Each row is a point on a landscape with many valleys, with its height.
A ball rolls from a point to the lowest of its 2 nearest points, and stops where none of them is lower. Distance is the straight distance between rows; heights are no part of it.
<242>: [13,0,-3,-4,-15,6,-1,-4,-20,-6,-1,-27,11,24,-20,0,8,8,34,-3]  (h 102)
<456>: [7,2,-10,-7,12,17,-13,27,-5,13,4,20,12,-17,15,-38,-24,-1,8,16]  (h 461)
<254>: [-14,6,0,-28,-7,7,-20,-7,20,-21,-1,-2,-6,0,-16,1,9,9,8,-4]  (h 140)
<187>: [4,-2,7,-13,-12,4,2,-8,-15,-11,7,-29,-10,19,-28,13,1,25,31,-3]  (h 48)
<396>: [5,4,-13,10,2,-7,9,-3,-13,-2,5,-9,-9,5,10,-1,15,-23,6,-16]  (h 81)
<479>: [2,9,-15,19,-12,16,-4,7,7,9,-4,5,19,-1,3,-17,17,-27,0,3]  (h 262)
<315>: [-4,10,7,-19,-8,12,-18,10,13,-13,-11,4,17,5,-12,-17,5,-10,-4,-1]  (h 634)
<694>: [15,-8,-13,-8,16,12,-21,15,-15,-3,3,18,1,-24,11,-36,-21,21,1,11]  (h 384)
<172>: [-18,-5,-12,-1,-7,3,-9,-2,18,-6,17,16,-34,-19,-16,5,9,23,23,-5]  (h 331)
<894>: [4,26,2,-6,9,2,9,0,-12,-10,-15,10,4,1,4,-12,-26,-14,-13,9]  (h 432)
<168>: [10,1,-15,8,14,5,22,-21,-16,3,-8,-10,13,4,18,6,3,-32,0,7]  (h 426)
<15>: [5,25,14,-15,-14,-4,-19,15,18,-16,-16,15,11,15,-26,-25,-1,-1,10,-11]  (h 598)
<454>: [-20,-3,-13,-1,-2,-28,-8,4,12,-1,9,8,-37,-20,-5,0,11,23,10,-6]  (h 382)
<44>: [0,2,23,10,-3,6,-3,6,17,26,-3,4,6,6,-7,14,3,9,-6,7]  (h 296)
<805>: [13,6,-3,-3,4,6,18,-18,-9,-26,-5,-24,3,10,0,8,13,-30,3,-8]  (h 153)
<266>: [10,-1,-5,7,-20,3,3,16,-12,20,3,-21,18,23,-18,-3,6,-9,35,-7]  (h 142)
<143>: [1,27,25,5,-8,-3,7,-8,11,25,-16,12,15,13,-2,17,-10,-2,-10,10]  (h 316)
<230>: [-6,-2,2,-6,-5,-19,3,2,25,18,-6,16,-12,-11,22,17,-12,-21,-15,-6]  (h 198)
<738>: [12,22,4,-10,-9,-13,-3,-9,7,-21,-8,-3,-2,8,-5,-7,10,-23,11,-26]  (h 249)
<363>: [-1,-18,7,13,8,-33,12,-1,-8,0,4,-1,-20,-8,23,11,13,13,-11,-1]  (h 118)
<14>: [13,13,-2,14,-2,-13,8,-3,-1,4,-3,15,9,5,4,-7,3,-32,4,-18]  (h 132)
<74>: [-4,29,2,-4,-15,-12,-9,8,21,-10,-8,1,-15,7,-9,11,10,-21,-1,-24]  (h 273)
<478>: [-4,-10,4,-9,10,-13,0,3,4,-2,8,-18,-23,4,-13,20,8,25,-2,-4]  (h 419)
<550>: [-10,0,-4,4,5,-18,7,-1,-11,-9,-2,13,-8,-8,24,-7,-15,-11,-25,0]  (h 131)
<562>: [7,6,2,19,-5,17,0,6,1,5,-1,6,14,7,-10,-23,-8,4,-7,9]  (h 408)
<898>: [16,-6,12,17,2,-6,15,-16,-13,27,3,7,15,3,13,11,-12,-1,16,2]  (h 211)
<365>: [-2,2,-3,2,-3,-33,-11,3,10,-9,5,-8,-31,-2,-15,4,11,24,0,-16]  (h 414)
<809>: [0,-3,-18,2,8,13,11,-20,-21,-27,1,-29,-8,6,-1,7,20,-11,-3,-4]  (h 237)
<641>: [6,5,-16,15,-17,5,-2,11,-5,4,0,-12,16,13,-11,-8,19,-17,18,-5]  (h 182)
<475>: [-19,-14,-5,-15,-3,11,11,-2,-12,-1,13,-21,-18,10,-28,31,4,27,33,0]  (h 105)
<385>: [-15,-9,1,-1,14,13,-1,5,17,5,-2,-5,-12,-14,5,12,16,-5,-25,14]  (h 157)
<343>: [-22,3,17,-31,-1,16,-20,3,20,-14,-4,4,-2,-3,-12,7,-1,30,-9,6]  (h 75)
<430>: [0,1,11,-17,8,-10,-8,-16,8,-28,4,-11,-19,-1,-10,10,1,20,-7,-17]  (h 375)
<126>: [-4,-12,-8,11,-5,22,-5,25,-8,32,11,-21,11,-3,-9,13,12,19,5,19]  (h 383)
<377>: [-21,10,-18,-11,-7,9,-13,1,13,-17,3,0,-27,-10,-20,1,10,5,19,-5]  (h 243)
<346>: [-10,15,-12,-13,-9,6,-29,17,24,6,6,26,-1,-8,-6,-9,-9,-5,15,2]  (h 351)
<808>: [7,-17,-8,9,10,9,23,-16,-32,4,6,-20,4,-3,12,9,1,-9,6,4]  (h 449)
<431>: [-6,4,-15,4,13,20,12,-7,-7,7,-14,-1,15,-5,13,3,-1,-29,-15,16]  (h 390)
<450>: [12,-7,17,8,4,12,19,-22,-9,3,-12,-8,32,12,-2,2,-11,10,2,20]  (h 647)
<312>: [-10,-20,8,-14,3,-12,-7,7,22,8,4,19,-10,-14,22,9,-15,6,-13,-7]  (h 228)
<96>: [6,-4,20,-27,9,-8,-4,-8,18,-14,2,11,-10,4,-3,14,-13,5,-1,-20]  (h 328)
<434>: [-7,-4,-1,-35,-5,-16,-20,-9,26,-20,12,16,-19,-8,7,8,-20,9,0,-22]  (h 276)
<149>: [-3,-17,-2,-8,12,12,-19,15,-10,-3,10,22,-9,-21,7,-17,-20,35,-14,12]  (h 321)
<592>: [1,-6,-16,-9,9,7,-9,-4,-1,-20,5,6,7,-2,5,-10,0,-4,2,-8]  (h 604)
<281>: [0,-12,-22,0,5,8,-9,-3,-15,12,19,-6,3,-3,3,7,5,16,26,-6]  (h 431)
<397>: [11,3,-12,30,-10,-2,-7,7,-2,-7,1,-1,7,3,-19,-27,4,8,4,2]  (h 317)
<921>: [-1,0,0,12,6,-24,31,7,-8,21,-5,-13,-25,4,9,16,12,-25,-7,-7]  (h 60)
<743>: [8,4,22,-8,-9,4,-8,-2,11,-2,-8,13,19,16,-21,-13,-1,8,17,-10]  (h 563)
<897>: [11,0,14,-3,19,1,19,-33,-16,-9,-6,-3,14,11,2,9,-19,3,-13,9]  (h 615)
<763>: [-1,-9,2,16,-3,21,-10,15,6,28,12,6,9,-10,-5,3,5,28,-11,24]  (h 371)
<867>: [-9,-9,6,2,-1,-25,16,-7,-8,-19,9,3,-6,-9,44,-2,-5,-1,-11,-5]  (h 177)
<357>: [-5,8,-15,17,0,5,5,7,4,16,-2,12,11,-7,14,-7,2,-35,-17,9]  (h 336)
<389>: [13,-5,-5,34,-11,-17,4,1,-16,1,11,-3,1,1,2,-16,5,5,3,-7]  (h 236)
<527>: [14,14,19,-12,15,-2,5,-10,-8,-27,-17,10,-4,5,-8,-13,-24,4,-9,-2]  (h 501)
<41>: [4,-6,-2,14,-6,-31,12,12,-2,10,11,-1,-21,-3,7,1,12,0,-6,-15]  (h 93)
<926>: [4,11,25,-13,6,10,11,-22,-6,-29,-16,-3,2,11,-4,8,-13,5,-18,6]  (h 562)
<845>: [21,-15,21,16,4,12,4,-6,-7,22,15,0,22,9,-3,10,-8,19,14,9]  (h 245)
<231>: [8,-8,15,-2,-10,18,-6,1,1,16,1,-10,13,10,-10,12,4,21,11,9]  (h 275)
<109>: [10,9,14,-12,-7,3,9,-10,-6,-16,-15,-17,3,16,-15,-2,14,-18,7,-9]  (h 210)
<539>: [-14,-22,-1,-16,9,-4,-17,9,6,-18,10,16,-16,-21,8,-4,-19,35,-25,0]  (h 268)
<72>: [-2,28,0,8,-1,0,2,-10,-6,2,-23,2,21,15,4,-6,-12,-23,-19,17]  (h 370)
<560>: [-3,18,12,8,7,-6,7,-13,-1,17,-19,-9,14,12,8,14,-11,-5,-30,10]  (h 337)
<65>: [-16,27,-1,-9,-13,-5,-21,17,31,-2,-4,14,-10,1,-15,-3,2,-3,5,-11]  (h 301)
<417>: [3,9,-7,-12,-1,4,-20,27,15,12,-2,22,11,-10,9,-26,-13,-20,3,6]  (h 418)
<857>: [12,-3,10,12,0,8,7,-11,-2,-14,2,-20,-1,6,-18,1,3,19,-6,2]  (h 372)
<393>: [8,0,13,13,0,-21,15,9,1,15,-6,-15,-18,3,-7,12,4,-4,-15,0]  (h 72)
<416>: [-15,-1,3,2,10,-15,3,7,23,14,-8,6,-19,-20,17,13,5,-9,-28,10]  (h 179)
<252>: [-5,-17,-30,0,6,-4,-8,-3,-15,-17,12,-8,-5,-11,11,-8,9,-4,-4,-3]  (h 536)
<567>: [11,-3,4,31,-5,19,20,-12,-19,1,-9,-10,32,13,-12,-15,-6,-3,-1,27]  (h 673)
<36>: [-12,-4,4,7,10,-39,24,-9,-10,-6,-6,-4,-20,-12,41,15,5,-5,-14,1]  (h 141)
<490>: [-23,-10,2,-24,7,26,-17,7,18,-6,-1,-6,-6,-16,-5,16,8,15,-23,15]  (h 120)
<699>: [-7,-1,-18,7,3,-12,27,9,-15,11,6,-16,-9,8,13,14,18,-37,-8,-20]  (h 50)
<82>: [-14,-15,3,-28,-4,-14,-20,12,22,-10,11,13,-17,-15,12,7,-27,17,-21,-7]  (h 193)
<792>: [10,-3,25,8,-25,6,-3,0,1,4,-19,-10,27,17,-25,-13,-1,2,17,6]  (h 521)
<25>: [-6,-23,-20,5,10,0,14,-16,-31,-16,15,-16,-5,-12,25,0,13,-8,-5,-2]  (h 481)
<424>: [-9,-5,-24,-14,1,8,-6,2,-6,15,16,2,5,-2,5,13,4,-4,48,-6]  (h 467)
<125>: [12,-1,10,9,-8,12,-2,6,3,16,-13,11,33,9,-9,-22,1,3,12,15]  (h 471)
<217>: [-10,-20,-1,4,11,26,-14,19,3,19,10,22,7,-13,7,-2,-11,26,-16,19]  (h 355)
<429>: [10,6,-5,31,-9,-17,12,0,-17,10,0,17,10,6,3,-27,-3,-17,3,-4]  (h 181)
<850>: [-2,4,1,-22,5,14,-4,3,10,-6,-9,15,6,-3,9,-5,-8,-18,-3,-3]  (h 660)
<297>: [5,-9,-8,9,13,6,4,-14,-10,-18,4,-25,-14,-8,-6,0,17,9,-13,1]  (h 315)
<717>: [3,-10,-10,16,0,6,-5,16,-11,31,18,-6,6,0,-3,10,9,5,20,4]  (h 399)
<179>: [9,5,3,2,3,-6,9,-12,3,17,-1,21,17,-1,19,3,-5,-20,13,-4]  (h 176)

Call two points neighbours if one is among the 2 nearest of the other. Go from one point of each pair to the other, from neighbour to neighbour, staying as low as possible. Name the highest point that can't be avoided.
<343>, <82> -> <312>
<82>, <699> -> <456>
<82>, <187> -> <478>
<805>, <550> -> <857>

Where does a ball stop that starts at each point below?
<417> -> <805>
<424> -> <82>
<850> -> <187>
<894> -> <14>
<281> -> <82>
<743> -> <14>
